Points, in no order, along strands that fork and pass close to each other.
In the rows, 100 means zero.
Two points are linked if the straight distance between their rows is under 66.6. Some points are linked to none.
geb: [95,90,90,108,102,119,103,102,95,97,84,105,98,77,108,101,95,112,82,113,124,99,110,122,107,95,85,101,86]
suzu: [102,116,100,111,99,88,131,96,80,87,137,114,127,152,76,87,73,110,65,98,116,95,70,84,121,76,102,91,76]
Dos: [96,86,112,128,86,114,117,127,102,101,75,96,108,105,111,74,93,126,75,136,84,102,110,106,80,102,125,87,117]
fol: [114,96,104,111,78,139,123,96,104,109,67,92,100,76,118,82,101,123,104,128,95,102,101,113,96,137,106,90,125]
Roze: [85,88,90,111,95,128,122,97,90,88,83,92,92,110,127,101,90,102,86,124,81,130,105,115,96,108,97,92,88]
vokig: [104,87,115,98,81,126,91,104,125,108,96,104,94,75,115,109,107,118,128,103,87,100,87,91,110,138,117,124,121]
zomav: [108,121,114,94,78,102,62,87,84,114,98,92,84,96,79,123,125,78,134,101,92,97,89,105,103,100,94,111,113]
ramu: [111,121,101,110,92,108,98,94,77,102,83,103,101,115,109,125,106,113,111,130,90,84,97,110,130,87,80,62,101]
gidun: [103,71,114,96,60,97,95,93,97,95,107,123,91,102,114,117,129,76,115,88,99,118,58,72,103,118,115,119,107]
nofot: [113,130,99,95,112,100,77,91,78,108,82,89,82,103,83,130,119,103,101,105,101,83,132,127,95,71,78,86,103]
bil: [105,111,87,99,97,112,102,82,67,94,89,97,114,130,84,98,88,96,91,91,90,109,87,117,111,89,76,84,78]
dume: [95,82,96,115,108,100,122,93,102,93,111,101,115,122,92,63,87,90,89,93,98,124,79,90,85,100,90,94,93]
Pudu: [87,99,109,100,97,116,76,103,100,97,98,100,62,51,114,99,134,101,114,94,94,101,82,102,96,104,114,137,105]
nas: [85,95,108,91,117,100,80,97,128,91,80,88,97,71,118,85,94,104,107,92,107,80,127,104,108,107,111,115,86]
rukob: [105,95,92,96,107,114,89,102,61,94,109,97,58,98,125,120,115,94,93,90,88,111,88,120,97,94,52,122,100]
Vogu: [126,109,98,120,99,99,130,107,125,93,96,95,135,126,105,97,91,99,76,125,85,102,98,105,113,113,121,86,114]
tivol: [112,84,100,91,76,78,106,103,75,105,103,100,109,122,101,104,93,90,102,80,83,123,76,110,105,101,75,98,102]
motir: [110,75,94,84,96,65,116,110,96,103,123,124,137,122,91,106,99,75,94,61,109,122,69,62,112,93,110,102,88]
retef: [89,131,128,85,102,114,62,95,105,108,92,99,57,56,102,109,134,93,134,73,110,82,120,139,111,103,85,123,121]
zevi: [113,74,94,104,78,99,108,104,76,104,116,105,90,103,96,108,118,102,98,101,95,95,72,89,123,100,96,115,84]
bemu: [100,102,86,101,104,110,68,102,68,110,114,105,94,128,78,114,113,80,91,65,105,112,89,104,117,69,80,109,69]
bize: [120,71,94,88,104,79,102,115,112,107,125,119,122,96,84,85,69,103,91,93,110,96,79,70,99,96,113,104,98]
Lifib: [98,67,101,107,77,91,139,127,90,102,105,108,111,116,112,77,89,116,71,120,92,119,98,95,99,97,107,100,96]
tamin: [110,80,99,86,77,75,122,93,87,104,131,119,108,154,82,103,87,79,70,89,109,108,61,79,129,77,102,97,93]
Piz: [79,109,95,103,115,114,95,84,102,84,68,109,105,84,113,106,104,114,84,137,92,77,118,138,109,93,103,75,112]
buda: [95,86,96,82,106,106,89,94,69,117,116,112,102,89,88,113,99,86,115,65,98,109,108,87,108,81,90,130,66]
fola: [92,59,94,100,88,108,119,118,112,104,114,118,95,71,110,95,99,97,120,75,87,134,91,77,77,115,109,113,105]
Niput: [111,87,90,91,83,97,126,108,108,100,111,117,124,123,96,100,70,108,86,101,104,100,113,89,105,102,93,106,83]
zare: [107,108,106,103,103,71,90,99,112,101,108,101,130,101,87,100,110,100,101,122,101,81,92,113,128,108,103,94,106]
bib: [97,144,111,119,111,90,90,99,137,84,82,86,125,109,95,98,95,117,104,119,118,91,109,104,104,109,120,77,108]
gogur: [107,88,122,116,94,107,111,114,128,107,80,89,120,94,111,74,90,121,91,130,96,98,108,87,86,129,132,106,120]
nudod: [95,76,108,119,92,94,128,140,127,105,116,112,130,112,105,61,84,96,78,99,97,112,103,73,81,112,132,97,109]
guv: [75,117,106,125,110,123,120,110,116,99,59,91,104,101,133,78,70,127,92,132,96,81,133,102,89,98,118,55,116]
rogam: [114,71,99,68,119,106,97,99,58,124,135,115,90,87,106,127,124,71,114,50,91,126,78,71,103,82,75,126,85]
toz: [115,94,89,93,81,65,112,90,93,101,114,95,120,131,76,107,98,73,93,99,107,97,85,77,101,107,105,108,91]
fev: [87,92,108,101,104,72,87,96,107,98,126,118,113,111,83,96,106,78,112,81,101,112,101,74,84,88,94,107,81]
Maz: [116,74,98,83,78,102,103,93,95,113,110,108,97,75,105,105,105,90,118,104,105,88,99,92,109,128,82,116,104]
gege: [108,113,116,129,81,106,120,100,116,83,102,121,121,122,83,87,95,126,81,136,114,82,103,96,104,107,110,80,111]
debez: [100,125,109,117,96,118,137,127,133,94,109,99,128,118,100,80,84,117,77,147,91,91,121,88,98,111,160,83,129]
Latu: [87,107,98,114,99,98,121,135,131,91,120,99,133,124,108,58,62,96,71,116,102,100,104,86,84,107,128,87,107]
Zusas: [95,77,85,82,99,92,104,106,61,109,121,102,94,128,77,90,96,112,86,83,99,129,87,94,113,78,90,98,66]
noga: [91,139,105,113,136,93,93,85,92,92,61,103,103,97,101,110,86,125,102,109,103,81,115,130,100,80,80,41,112]
memuv: [130,123,101,63,99,113,83,104,68,121,114,95,67,72,122,119,124,79,137,54,105,98,100,100,94,101,69,144,104]
seni: [100,70,82,67,105,91,96,108,65,120,123,111,107,111,86,104,98,92,102,69,100,121,85,65,108,85,100,115,63]
zizak: [91,94,76,82,106,116,89,95,86,95,103,93,66,93,119,92,110,102,98,110,83,107,95,122,110,80,77,81,98]
zeto: [107,143,106,88,95,96,73,87,102,107,86,94,98,103,75,141,120,97,112,112,113,82,144,124,104,94,98,93,107]
keka: [104,90,95,108,87,73,114,108,106,90,109,93,109,145,112,95,78,86,61,120,117,115,75,77,99,95,114,88,95]
tebi: [93,106,116,102,106,95,91,90,128,106,79,77,87,79,108,99,120,126,132,102,90,92,117,111,92,124,105,114,120]
bere: [94,118,92,96,111,99,91,89,59,103,115,100,116,151,67,98,77,91,84,92,110,99,78,103,123,75,77,86,74]
Loso: [94,133,109,73,98,107,64,98,69,131,98,78,74,68,89,114,130,81,143,84,99,90,125,123,97,80,88,111,101]
feseb: [113,122,96,77,100,115,74,105,61,120,113,85,70,93,111,136,120,61,114,81,88,108,94,128,111,87,67,120,101]
ladi: [118,116,124,120,75,80,158,109,102,81,124,117,133,149,96,83,78,113,59,107,110,97,79,91,115,85,123,88,120]
garo: [88,101,110,84,125,93,81,87,124,95,64,89,79,78,115,97,87,108,98,92,107,68,133,132,99,92,95,102,105]
sofi: [101,94,103,78,91,120,88,92,119,111,106,105,79,62,108,105,111,100,128,102,104,87,104,103,111,132,98,124,120]
vod: [107,61,103,69,98,92,76,101,82,111,117,137,99,63,92,108,127,80,130,61,106,98,86,60,81,103,110,124,110]
rul: [120,112,101,87,117,81,63,104,104,122,112,82,111,101,88,119,103,74,117,81,103,94,106,97,106,85,84,109,88]
femer: [84,98,108,108,128,83,94,109,135,93,108,99,112,93,87,78,89,108,91,94,85,92,119,114,95,83,118,108,93]
babut: [89,118,88,104,127,115,95,82,86,97,58,85,69,75,104,100,90,113,105,91,102,81,113,147,93,91,69,68,113]
fudu: [98,95,94,94,92,97,70,106,109,94,109,108,98,110,103,104,95,89,94,111,97,101,100,92,111,79,93,101,84]
Dova: [104,87,115,125,90,96,102,105,112,90,88,103,96,107,111,96,121,110,100,108,88,115,105,101,96,103,85,99,98]
vuti: [105,126,105,116,102,88,126,94,94,82,122,112,130,138,75,96,72,104,83,104,117,90,105,96,107,88,94,90,81]
zemu: [84,117,118,90,114,102,63,93,120,115,95,93,74,70,88,105,108,81,125,66,110,90,125,126,106,80,89,110,106]
gizo: [95,90,84,69,135,117,52,98,64,120,121,92,74,103,92,103,108,70,103,52,108,123,88,102,90,78,72,114,79]
depat: [101,109,86,102,110,121,97,82,83,97,70,97,80,93,89,89,88,124,93,107,95,98,108,136,92,70,78,56,103]
gan: [111,113,92,88,72,69,94,97,83,110,107,91,109,106,78,118,117,79,119,86,111,99,90,89,104,112,101,106,87]
vak: [104,84,111,102,74,88,114,116,111,109,98,106,114,91,91,84,90,110,110,109,91,115,81,91,100,115,118,98,114]
zinum: [78,110,120,76,120,97,74,86,121,118,76,84,83,49,93,112,109,103,137,73,118,91,125,97,97,102,119,131,99]
Bisug: [93,95,74,90,96,116,87,97,78,96,114,102,61,82,104,112,120,79,101,83,104,117,93,92,93,95,95,127,77]
med: [98,108,101,92,131,109,90,79,107,93,83,97,98,92,105,108,100,105,91,122,92,70,136,131,102,87,89,96,107]
movim: [123,121,91,119,105,98,148,119,92,83,112,100,122,152,116,75,64,121,46,130,95,93,96,94,87,92,109,46,120]
legeb: [120,89,89,68,87,89,90,99,74,123,119,111,114,114,82,124,90,70,100,76,104,114,72,75,113,80,99,116,82]
papib: [78,88,95,79,118,114,92,97,82,104,104,103,65,67,101,93,97,94,113,57,97,108,116,112,87,91,66,133,80]
Susa: [64,110,113,100,112,129,113,90,130,103,69,71,77,63,122,91,106,112,114,122,94,92,128,105,84,137,137,120,117]
zufu: [91,93,114,106,111,109,85,101,122,95,62,84,96,83,133,72,99,115,101,112,97,86,116,110,98,107,117,98,104]
dez: [113,108,105,126,73,82,127,122,128,85,114,109,126,130,82,99,96,113,89,103,106,81,81,79,124,116,140,92,107]
gos: [99,102,99,80,101,116,89,96,101,113,105,106,85,42,89,105,124,90,136,63,99,114,109,108,94,104,102,128,98]
gesu: [103,81,83,110,101,92,83,107,89,104,107,106,94,83,80,88,102,93,90,81,103,111,76,108,93,92,92,109,91]
Ranod: [101,125,97,110,101,106,90,86,109,87,78,89,104,85,93,109,115,104,95,129,92,106,92,120,105,103,131,92,103]
Fibem: [95,119,102,127,102,96,104,98,121,84,84,90,124,111,96,84,85,99,98,106,106,97,96,94,100,104,106,84,92]
lezo: [114,106,96,109,76,81,104,99,93,87,101,108,108,132,89,99,112,102,92,102,106,88,114,102,115,105,80,80,89]
buve: [98,103,118,128,73,116,107,92,118,97,90,109,105,107,85,108,108,135,91,141,107,95,103,94,98,119,126,98,123]
daza: [107,112,99,113,75,103,92,102,100,92,77,96,98,116,104,121,92,118,112,116,85,94,95,107,116,101,101,81,100]
naser: [90,109,80,85,97,84,85,89,85,102,101,87,93,85,75,107,107,78,111,94,111,86,110,108,97,115,93,111,90]
Baso: [89,103,89,84,124,86,97,111,103,100,125,104,117,109,83,85,77,106,91,80,99,117,108,106,116,71,94,94,67]
ripep: [103,101,97,107,110,113,104,84,115,94,92,92,92,78,90,76,111,96,96,121,92,102,97,117,90,103,110,99,107]
bevog: [98,131,100,100,79,114,78,91,101,93,68,86,83,96,112,131,101,108,128,107,97,96,114,115,98,114,100,90,102]
fepi: [78,83,122,86,94,109,94,103,133,116,92,97,108,64,106,90,110,121,128,95,109,101,120,82,87,158,130,125,118]
mana: [81,92,98,97,109,107,89,90,113,93,99,93,81,60,97,90,124,99,107,109,94,111,106,106,81,111,128,128,109]
rupop: [94,72,103,71,103,97,74,100,108,101,113,125,90,56,113,110,128,93,133,76,100,106,101,70,78,115,117,134,117]
desir: [104,112,93,121,102,121,107,88,82,99,62,103,101,97,101,102,75,126,90,128,99,95,98,117,94,86,92,59,108]
nuker: [106,100,113,114,71,79,145,111,107,87,121,119,119,150,86,79,82,106,89,99,95,104,84,97,112,99,98,83,109]
Nasos: [104,98,106,113,109,95,107,86,122,102,96,88,123,98,94,80,92,89,103,102,105,122,88,79,85,100,110,101,90]
namad: [106,64,102,104,100,76,148,119,97,99,131,116,122,138,96,78,97,111,79,90,99,123,94,60,101,82,109,101,82]
favo: [107,133,108,67,118,116,62,99,73,135,112,80,66,81,104,122,134,51,130,73,97,95,118,122,95,74,80,124,106]
tol: [100,119,105,111,117,105,97,99,118,74,67,110,126,98,117,92,101,127,73,136,96,77,119,124,99,100,117,63,131]
Sele: [69,104,112,93,128,117,104,79,111,96,75,79,57,56,126,93,97,97,116,78,108,99,117,122,84,102,98,120,92]
fevo: [112,133,96,128,111,117,150,110,94,83,91,109,128,131,121,94,68,120,62,148,92,94,110,105,84,93,117,37,127]
Geki: [85,113,101,105,129,130,122,76,106,93,49,75,72,67,135,104,106,111,102,111,86,87,127,135,87,115,100,92,125]
dasig: [81,123,83,100,133,104,101,83,112,83,92,90,106,103,90,78,70,102,79,125,93,82,121,122,89,85,113,76,100]
Dum: [86,80,81,86,124,87,95,114,113,102,127,112,114,100,81,75,59,101,92,85,94,100,96,85,98,84,111,103,82]
danab: [115,73,113,97,87,73,80,114,111,113,107,115,116,86,94,116,107,95,111,81,104,103,68,74,106,106,115,114,102]
lobek: [103,96,80,126,90,96,122,115,128,86,111,103,110,112,85,96,106,108,84,106,104,89,99,83,110,110,131,104,94]
Dun: [89,117,95,102,114,91,107,101,123,80,111,107,123,112,80,86,69,109,74,114,93,80,117,116,91,85,115,103,100]
paz: [113,100,95,110,88,106,158,106,98,92,114,91,117,160,94,64,62,102,64,103,100,121,86,79,99,92,102,73,92]
Mume: [106,69,119,113,60,99,114,108,117,93,94,116,98,110,128,104,125,95,100,98,113,120,76,78,107,122,120,113,103]
Gevo: [107,73,99,85,99,109,110,101,72,108,129,114,86,70,107,109,124,80,127,69,89,123,65,71,104,103,93,122,90]
tizes: [112,83,106,87,95,58,92,109,116,99,122,125,137,104,83,107,107,87,116,75,99,97,79,58,93,110,133,108,110]
bolom: [109,92,113,113,91,78,169,127,100,98,137,118,137,145,87,69,68,107,56,96,112,109,76,74,101,95,123,98,106]
tufe: [86,69,105,107,94,88,109,100,85,105,106,98,108,108,112,106,95,94,98,110,77,98,81,88,112,112,96,121,87]
Lin: [106,120,115,121,82,100,106,92,101,77,84,123,121,132,105,112,89,120,85,138,102,63,107,98,108,109,100,67,119]
Losuz: [80,111,104,117,123,96,100,92,108,91,90,97,117,105,94,85,96,105,106,103,102,95,110,107,111,87,79,86,81]
nukap: [103,109,118,111,73,72,102,112,130,98,113,108,124,117,87,106,115,128,101,121,114,86,91,78,120,126,141,104,108]
Mige: [71,99,86,110,130,98,106,104,107,99,81,84,78,83,97,79,90,104,100,66,100,98,113,129,95,93,83,96,80]
gefo: [83,124,108,112,91,96,131,126,138,91,113,97,137,117,110,81,77,102,94,125,93,106,111,81,96,119,150,92,107]
kif: [97,82,98,99,108,90,98,97,82,110,98,83,99,94,115,112,79,100,102,114,88,89,98,105,112,100,78,108,89]
Momi: [100,107,101,99,106,114,96,73,83,88,92,94,81,93,106,111,121,82,115,94,79,80,115,125,100,118,68,113,108]
tizis: [114,76,91,75,82,78,111,98,79,112,121,121,113,107,78,118,99,70,119,58,99,124,59,53,98,90,115,97,94]
vudo: [121,124,91,102,93,106,92,96,74,107,99,113,106,116,79,136,105,102,90,127,107,81,103,118,128,68,78,74,100]
feg: [93,122,101,72,115,114,61,101,89,109,102,94,47,50,119,107,130,80,122,63,114,77,114,127,103,85,91,135,114]
bif: [105,106,100,109,88,99,112,92,83,77,89,124,120,133,103,107,88,111,66,131,94,85,98,117,104,92,85,71,111]
zipo: [75,91,126,79,120,103,76,86,139,118,88,93,98,52,95,88,112,117,135,84,109,91,112,88,101,128,127,123,111]
Zuzo: [97,94,90,111,77,106,114,119,121,103,100,108,107,92,89,85,68,104,92,116,98,109,99,107,91,103,109,91,107]
gine: [77,95,103,93,109,109,90,96,84,111,100,108,93,86,93,97,96,102,116,82,93,103,119,115,103,78,79,116,69]
mev: [116,117,94,97,110,95,128,109,102,83,128,100,129,145,96,63,50,110,58,113,113,114,85,95,94,90,100,74,98]
Fabi: [81,66,99,77,118,94,95,100,92,104,107,107,87,61,121,87,103,89,118,65,92,124,107,90,87,92,90,126,84]
gak: [111,94,101,86,101,55,90,113,105,91,136,127,138,112,77,94,86,94,100,82,121,84,84,59,102,88,124,101,96]
bov: [123,117,88,109,103,73,120,113,98,83,110,91,114,132,105,81,78,127,65,136,109,86,103,96,90,90,95,58,110]
poz: [87,89,102,106,109,80,91,108,105,98,88,101,95,75,86,76,93,97,105,73,104,105,103,119,82,101,92,109,96]
zibog: [99,94,74,88,130,99,67,98,89,114,123,99,96,108,77,97,114,73,90,56,110,118,91,94,97,77,84,109,70]
Bulef: [93,92,108,86,101,87,80,88,113,104,106,98,94,76,75,92,118,106,127,99,96,96,107,89,84,99,122,122,100]
dure: [101,110,98,106,115,61,95,106,100,90,111,86,112,133,91,104,80,109,90,107,88,96,105,100,95,82,87,93,88]
damu: [102,75,71,82,109,102,82,100,72,112,119,94,82,83,82,98,94,88,105,68,93,99,67,101,100,100,78,116,92]
vokug: [101,52,88,98,91,94,142,122,98,111,115,111,118,119,120,84,90,99,75,91,83,137,92,79,92,101,118,106,89]
Viru: [102,117,86,120,97,113,120,99,94,82,69,97,111,121,125,105,99,123,87,145,75,94,104,107,95,102,124,47,111]
velo: [94,131,91,99,104,95,76,87,116,92,69,74,89,84,98,115,103,95,108,108,113,96,114,120,97,100,109,84,101]
lolu: [96,97,69,87,120,111,101,99,96,85,106,97,103,124,99,81,76,111,56,109,109,116,103,119,103,87,89,76,79]
rutuf: [110,69,95,96,111,82,76,115,100,110,109,111,101,75,96,104,104,96,104,68,101,117,74,72,90,86,103,114,90]
patef: [97,128,93,89,101,116,64,97,75,97,93,87,56,65,119,121,122,84,112,88,119,84,100,128,96,94,81,120,103]
tek: [79,112,93,123,117,97,107,102,90,82,90,104,112,122,101,85,74,111,87,105,103,89,113,116,104,89,74,61,93]
fala: [87,82,87,104,89,112,116,112,102,104,107,100,88,99,108,105,75,94,89,108,96,128,93,105,88,99,92,104,95]
Teka: [95,110,83,58,131,122,70,90,51,115,111,87,61,81,99,99,114,71,100,55,111,109,103,123,102,80,66,132,83]
kapop: [98,65,107,81,98,97,90,99,126,114,104,104,93,62,110,87,117,106,129,93,96,113,107,66,71,131,135,122,121]
Nit: [102,90,84,94,98,78,111,92,76,113,140,100,94,141,75,113,106,78,82,87,112,118,61,84,122,87,85,88,86]
komus: [105,105,122,118,65,71,113,107,103,86,109,125,121,137,85,104,110,98,98,103,106,97,88,96,121,104,97,92,106]
gug: [109,105,99,111,117,65,116,123,117,88,134,93,122,125,105,87,81,112,80,105,92,103,100,81,101,86,103,98,90]
Lisu: [122,108,112,85,105,75,71,89,111,113,100,91,112,94,96,113,128,92,125,100,102,95,115,95,108,105,85,106,102]
Pog: [87,132,118,132,107,111,117,99,116,87,74,108,129,106,100,111,103,136,87,142,93,78,122,122,95,120,121,71,133]
Kos: [89,86,111,95,81,110,84,97,103,98,108,113,89,72,118,124,118,70,119,93,110,107,71,79,100,122,107,128,101]
ror: [127,97,122,102,88,82,93,82,123,108,106,102,109,107,86,107,129,92,125,103,100,112,91,81,96,110,98,112,111]
Kib: [102,98,90,102,105,125,109,81,101,85,95,94,73,83,127,97,115,84,97,100,90,108,109,120,89,117,72,125,97]
des: [99,83,116,107,85,93,92,113,122,109,101,110,114,77,96,109,111,112,111,97,94,102,74,88,109,130,127,117,114]
balik: [105,95,108,121,81,99,152,134,97,94,108,113,122,140,109,82,69,123,64,129,95,105,112,94,101,94,115,86,106]
keme: [84,74,83,105,129,96,105,110,125,99,111,97,113,87,101,77,77,97,81,95,92,93,112,95,94,98,116,116,91]
dola: [96,87,99,116,89,84,111,114,96,90,106,110,99,117,96,91,116,105,98,89,119,110,106,95,105,93,79,93,79]
Kov: [111,67,88,94,90,105,130,101,84,108,128,105,92,99,101,111,120,82,103,82,95,125,70,88,124,109,86,111,84]
tam: [87,65,102,108,99,109,126,121,124,110,111,110,116,80,107,72,92,91,100,86,105,129,101,68,72,114,122,103,106]
sikuz: [80,108,98,120,110,108,116,116,113,91,93,96,108,109,118,81,65,116,86,120,100,84,126,109,96,102,99,57,105]
vuvi: [111,71,99,78,78,88,81,100,81,105,127,132,89,99,93,108,135,72,123,65,107,104,101,59,86,95,97,112,85]
sev: [108,90,104,89,106,87,62,108,96,121,112,102,97,74,91,120,120,82,119,79,121,103,92,84,94,82,93,118,93]
Gubis: [112,130,99,105,100,102,107,86,92,94,100,107,123,118,79,118,81,112,87,115,110,88,106,102,118,77,94,88,85]
Bab: [115,107,82,86,107,72,88,101,96,100,129,108,120,121,66,101,96,80,78,90,110,92,96,96,99,86,103,107,87]
fuze: [80,124,111,99,124,116,100,71,97,100,64,77,62,56,115,117,110,106,116,100,110,90,121,129,100,107,91,106,113]
Renil: [106,70,113,99,94,105,105,108,116,109,94,92,104,80,109,71,105,113,112,117,88,111,107,71,78,124,139,123,111]
Zus: [85,116,128,129,98,126,114,102,131,99,80,101,115,97,99,94,108,139,84,151,108,92,125,102,88,130,128,86,133]
vutek: [117,96,81,97,100,116,94,96,71,104,106,101,94,121,91,114,109,87,99,77,100,100,95,110,119,98,71,100,76]
rimar: [99,115,89,96,96,122,71,102,82,91,107,95,54,68,114,111,132,80,124,75,105,100,81,101,99,102,89,132,94]
Tabi: [92,93,83,91,110,87,108,102,76,105,136,97,110,162,85,103,80,94,69,98,102,116,72,98,128,83,76,80,78]
Lir: [103,108,111,104,89,115,91,78,87,106,81,94,89,74,115,117,103,98,116,118,120,94,87,107,103,114,72,106,102]
nutu: [114,117,79,105,119,102,84,77,92,99,95,84,77,103,86,113,116,97,93,113,103,103,110,120,92,68,84,91,94]
Lezet: [90,113,116,108,94,119,86,84,116,98,80,100,98,81,110,103,107,108,111,131,126,84,105,112,114,119,93,86,111]
nifel: [90,106,70,85,116,108,85,91,79,99,96,79,71,87,93,114,97,84,99,78,105,84,114,123,102,101,83,111,79]
kela: [110,90,101,120,81,109,144,93,86,86,89,118,116,164,110,98,80,107,65,124,88,96,82,100,105,93,88,72,109]
Pabob: [101,73,88,86,103,82,117,115,83,93,124,118,115,141,92,75,90,114,79,82,100,124,84,83,111,87,103,96,73]
budap: [103,105,73,91,120,121,94,90,64,91,79,103,82,119,116,125,94,111,89,98,78,89,111,134,108,83,63,75,94]
raral: [98,101,78,87,80,119,91,95,88,92,102,91,70,90,108,120,112,89,110,114,97,105,95,97,108,101,107,106,83]
Zis: [111,82,98,108,82,82,130,95,119,105,118,102,114,124,98,112,85,78,84,103,110,115,72,74,96,107,107,105,107]
vifaz: [91,136,99,100,112,84,71,96,136,95,93,76,99,89,82,105,106,107,113,106,114,84,119,104,115,98,120,89,98]
madi: [113,71,88,95,82,96,122,98,109,98,104,116,115,100,101,92,96,97,104,96,108,96,114,88,99,131,100,112,96]
Kuruz: [96,89,95,118,102,114,136,102,99,93,98,88,117,134,98,58,70,99,79,113,86,109,97,93,91,109,95,80,95]
Veno: [99,103,104,95,88,69,92,100,124,100,116,104,119,115,78,102,108,109,120,111,96,78,110,74,103,130,130,109,105]
pade: [98,134,120,91,87,119,61,75,100,108,79,86,88,82,96,122,128,95,134,103,113,92,111,113,104,115,99,112,110]
kugi: [99,132,96,119,116,109,92,91,87,89,65,124,113,106,111,123,85,128,85,132,102,90,101,115,99,67,96,44,115]
fir: [101,119,112,98,113,105,54,83,91,109,70,93,75,83,96,126,114,96,112,97,106,67,126,135,95,82,79,104,121]
Rino: [77,98,122,130,88,134,106,95,109,97,77,94,78,76,128,111,105,111,105,131,102,108,104,111,85,127,95,109,125]
Vibu: [76,106,109,91,112,127,103,86,119,97,71,72,66,56,136,88,94,102,122,106,86,103,110,107,83,113,119,126,105]
mav: [117,105,108,91,86,95,69,101,72,120,113,89,73,98,109,122,127,64,120,84,93,110,72,101,100,92,75,115,110]
zafo: [114,112,90,97,94,116,90,78,86,97,88,106,91,117,91,113,109,84,111,91,91,79,119,114,109,102,65,94,95]
Pivum: [118,96,101,61,105,112,80,100,54,124,119,102,78,88,122,112,119,69,131,49,98,115,85,83,96,93,70,135,81]
sif: [114,108,79,79,102,133,87,93,43,109,112,97,59,113,104,131,122,79,95,82,86,107,96,131,109,88,55,105,96]
tomo: [110,95,116,121,76,92,122,126,111,96,101,106,127,124,99,74,86,121,61,133,89,101,102,95,87,98,138,103,124]
parak: [91,102,122,113,89,92,86,95,107,94,83,84,82,92,120,112,129,115,123,109,89,110,99,100,93,112,86,111,112]
Sem: [97,79,82,95,97,108,107,110,117,100,104,105,104,86,108,108,94,85,107,75,87,130,100,104,93,109,96,117,90]
tor: [105,89,95,111,84,125,101,101,118,102,85,81,85,87,116,95,103,117,114,126,91,87,89,90,103,138,122,99,120]
Muve: [107,92,89,91,124,90,82,93,111,101,95,75,73,71,109,98,116,89,116,79,104,93,103,100,87,107,85,121,99]
golel: [100,130,113,92,101,99,58,98,118,123,99,100,98,87,73,124,110,80,125,86,117,80,134,116,103,84,98,108,109]
keni: [96,98,121,110,108,89,102,109,127,109,79,72,107,86,114,85,107,129,117,130,96,93,118,103,97,124,120,95,111]
puvo: [123,107,93,111,104,106,86,93,100,108,105,89,78,99,85,131,122,90,100,94,102,115,88,101,93,81,85,112,94]
zibe: [97,106,100,86,81,85,91,98,121,94,112,105,108,102,73,88,103,107,125,103,89,101,119,96,100,100,117,101,99]
Nirad: [113,97,120,106,82,72,132,126,126,90,136,122,130,130,95,93,86,115,94,109,101,112,99,63,93,89,131,103,108]
zabar: [130,98,116,74,86,104,70,104,79,114,116,111,83,69,111,124,149,81,139,52,109,100,99,88,89,114,86,140,113]
zipa: [91,104,76,98,127,119,101,92,92,98,80,78,56,75,104,105,95,101,104,71,93,88,114,140,97,96,71,101,97]
gusa: [85,99,95,109,118,130,118,82,103,84,70,88,86,85,130,94,101,103,92,114,85,113,120,131,90,107,82,94,100]
duteg: [106,132,96,126,108,116,138,114,113,91,87,97,124,121,119,93,90,124,81,152,80,79,110,98,104,109,134,35,131]
Folo: [107,97,93,103,119,70,90,103,95,114,110,79,108,112,90,117,88,89,101,91,90,92,90,101,108,91,74,107,86]
sal: [89,114,113,124,114,131,100,80,106,97,68,89,86,78,119,112,96,122,105,142,106,92,104,110,89,119,94,82,131]
liku: [114,92,89,104,97,88,108,111,94,94,95,87,102,131,114,97,74,114,71,128,110,107,85,93,95,93,93,79,96]
Bon: [80,111,116,120,108,121,88,104,118,91,47,83,96,90,126,84,92,136,105,121,91,81,126,111,93,120,128,71,119]
defu: [106,81,127,121,54,91,123,106,116,98,91,115,121,126,108,103,115,98,88,110,104,110,81,94,112,117,111,100,123]
Degu: [90,106,100,114,109,109,100,90,98,103,80,83,82,62,113,117,102,107,105,109,123,95,117,113,88,110,84,113,92]

A fork is a point with three links, a tip a point with one. Leave the first point through the second and follow the links. Name the first fork or tip that comes.
gege / buve -> zufu
Folo / kif -> zabar
med / Piz -> kela
zabar / memuv -> Folo

Follow the links from the first point to the second, and from the first to the third. Name the last point that the two ways share.
Piz / feg / Veno -> mana
Degu / movim / rul -> rutuf
ripep / rukob / nuker -> velo
Zusas / zemu / buve -> zufu
raral / lobek / nofot -> rimar
motir / gege / mana -> zufu
fala / bov / memuv -> rutuf

Name the points in between on the shortest way along the links from the first point to the second, in order.
garo / suzu -> nas > zufu > Bon > guv > sikuz > tek > Losuz > Fibem > bib > vifaz > velo > bevog > daza > ramu > vudo > Gubis > vuti
Pabob / nas -> namad > vokug > Lifib > balik > tomo > Dos > gogur > keni > zufu
nifel / fol -> zipa > Mige > poz > gesu > rutuf > danab > des > vokig > tor
fol / debez -> tor > vokig > des > vak > Zuzo > fala > Sem > fola > tam > nudod > Latu > gefo
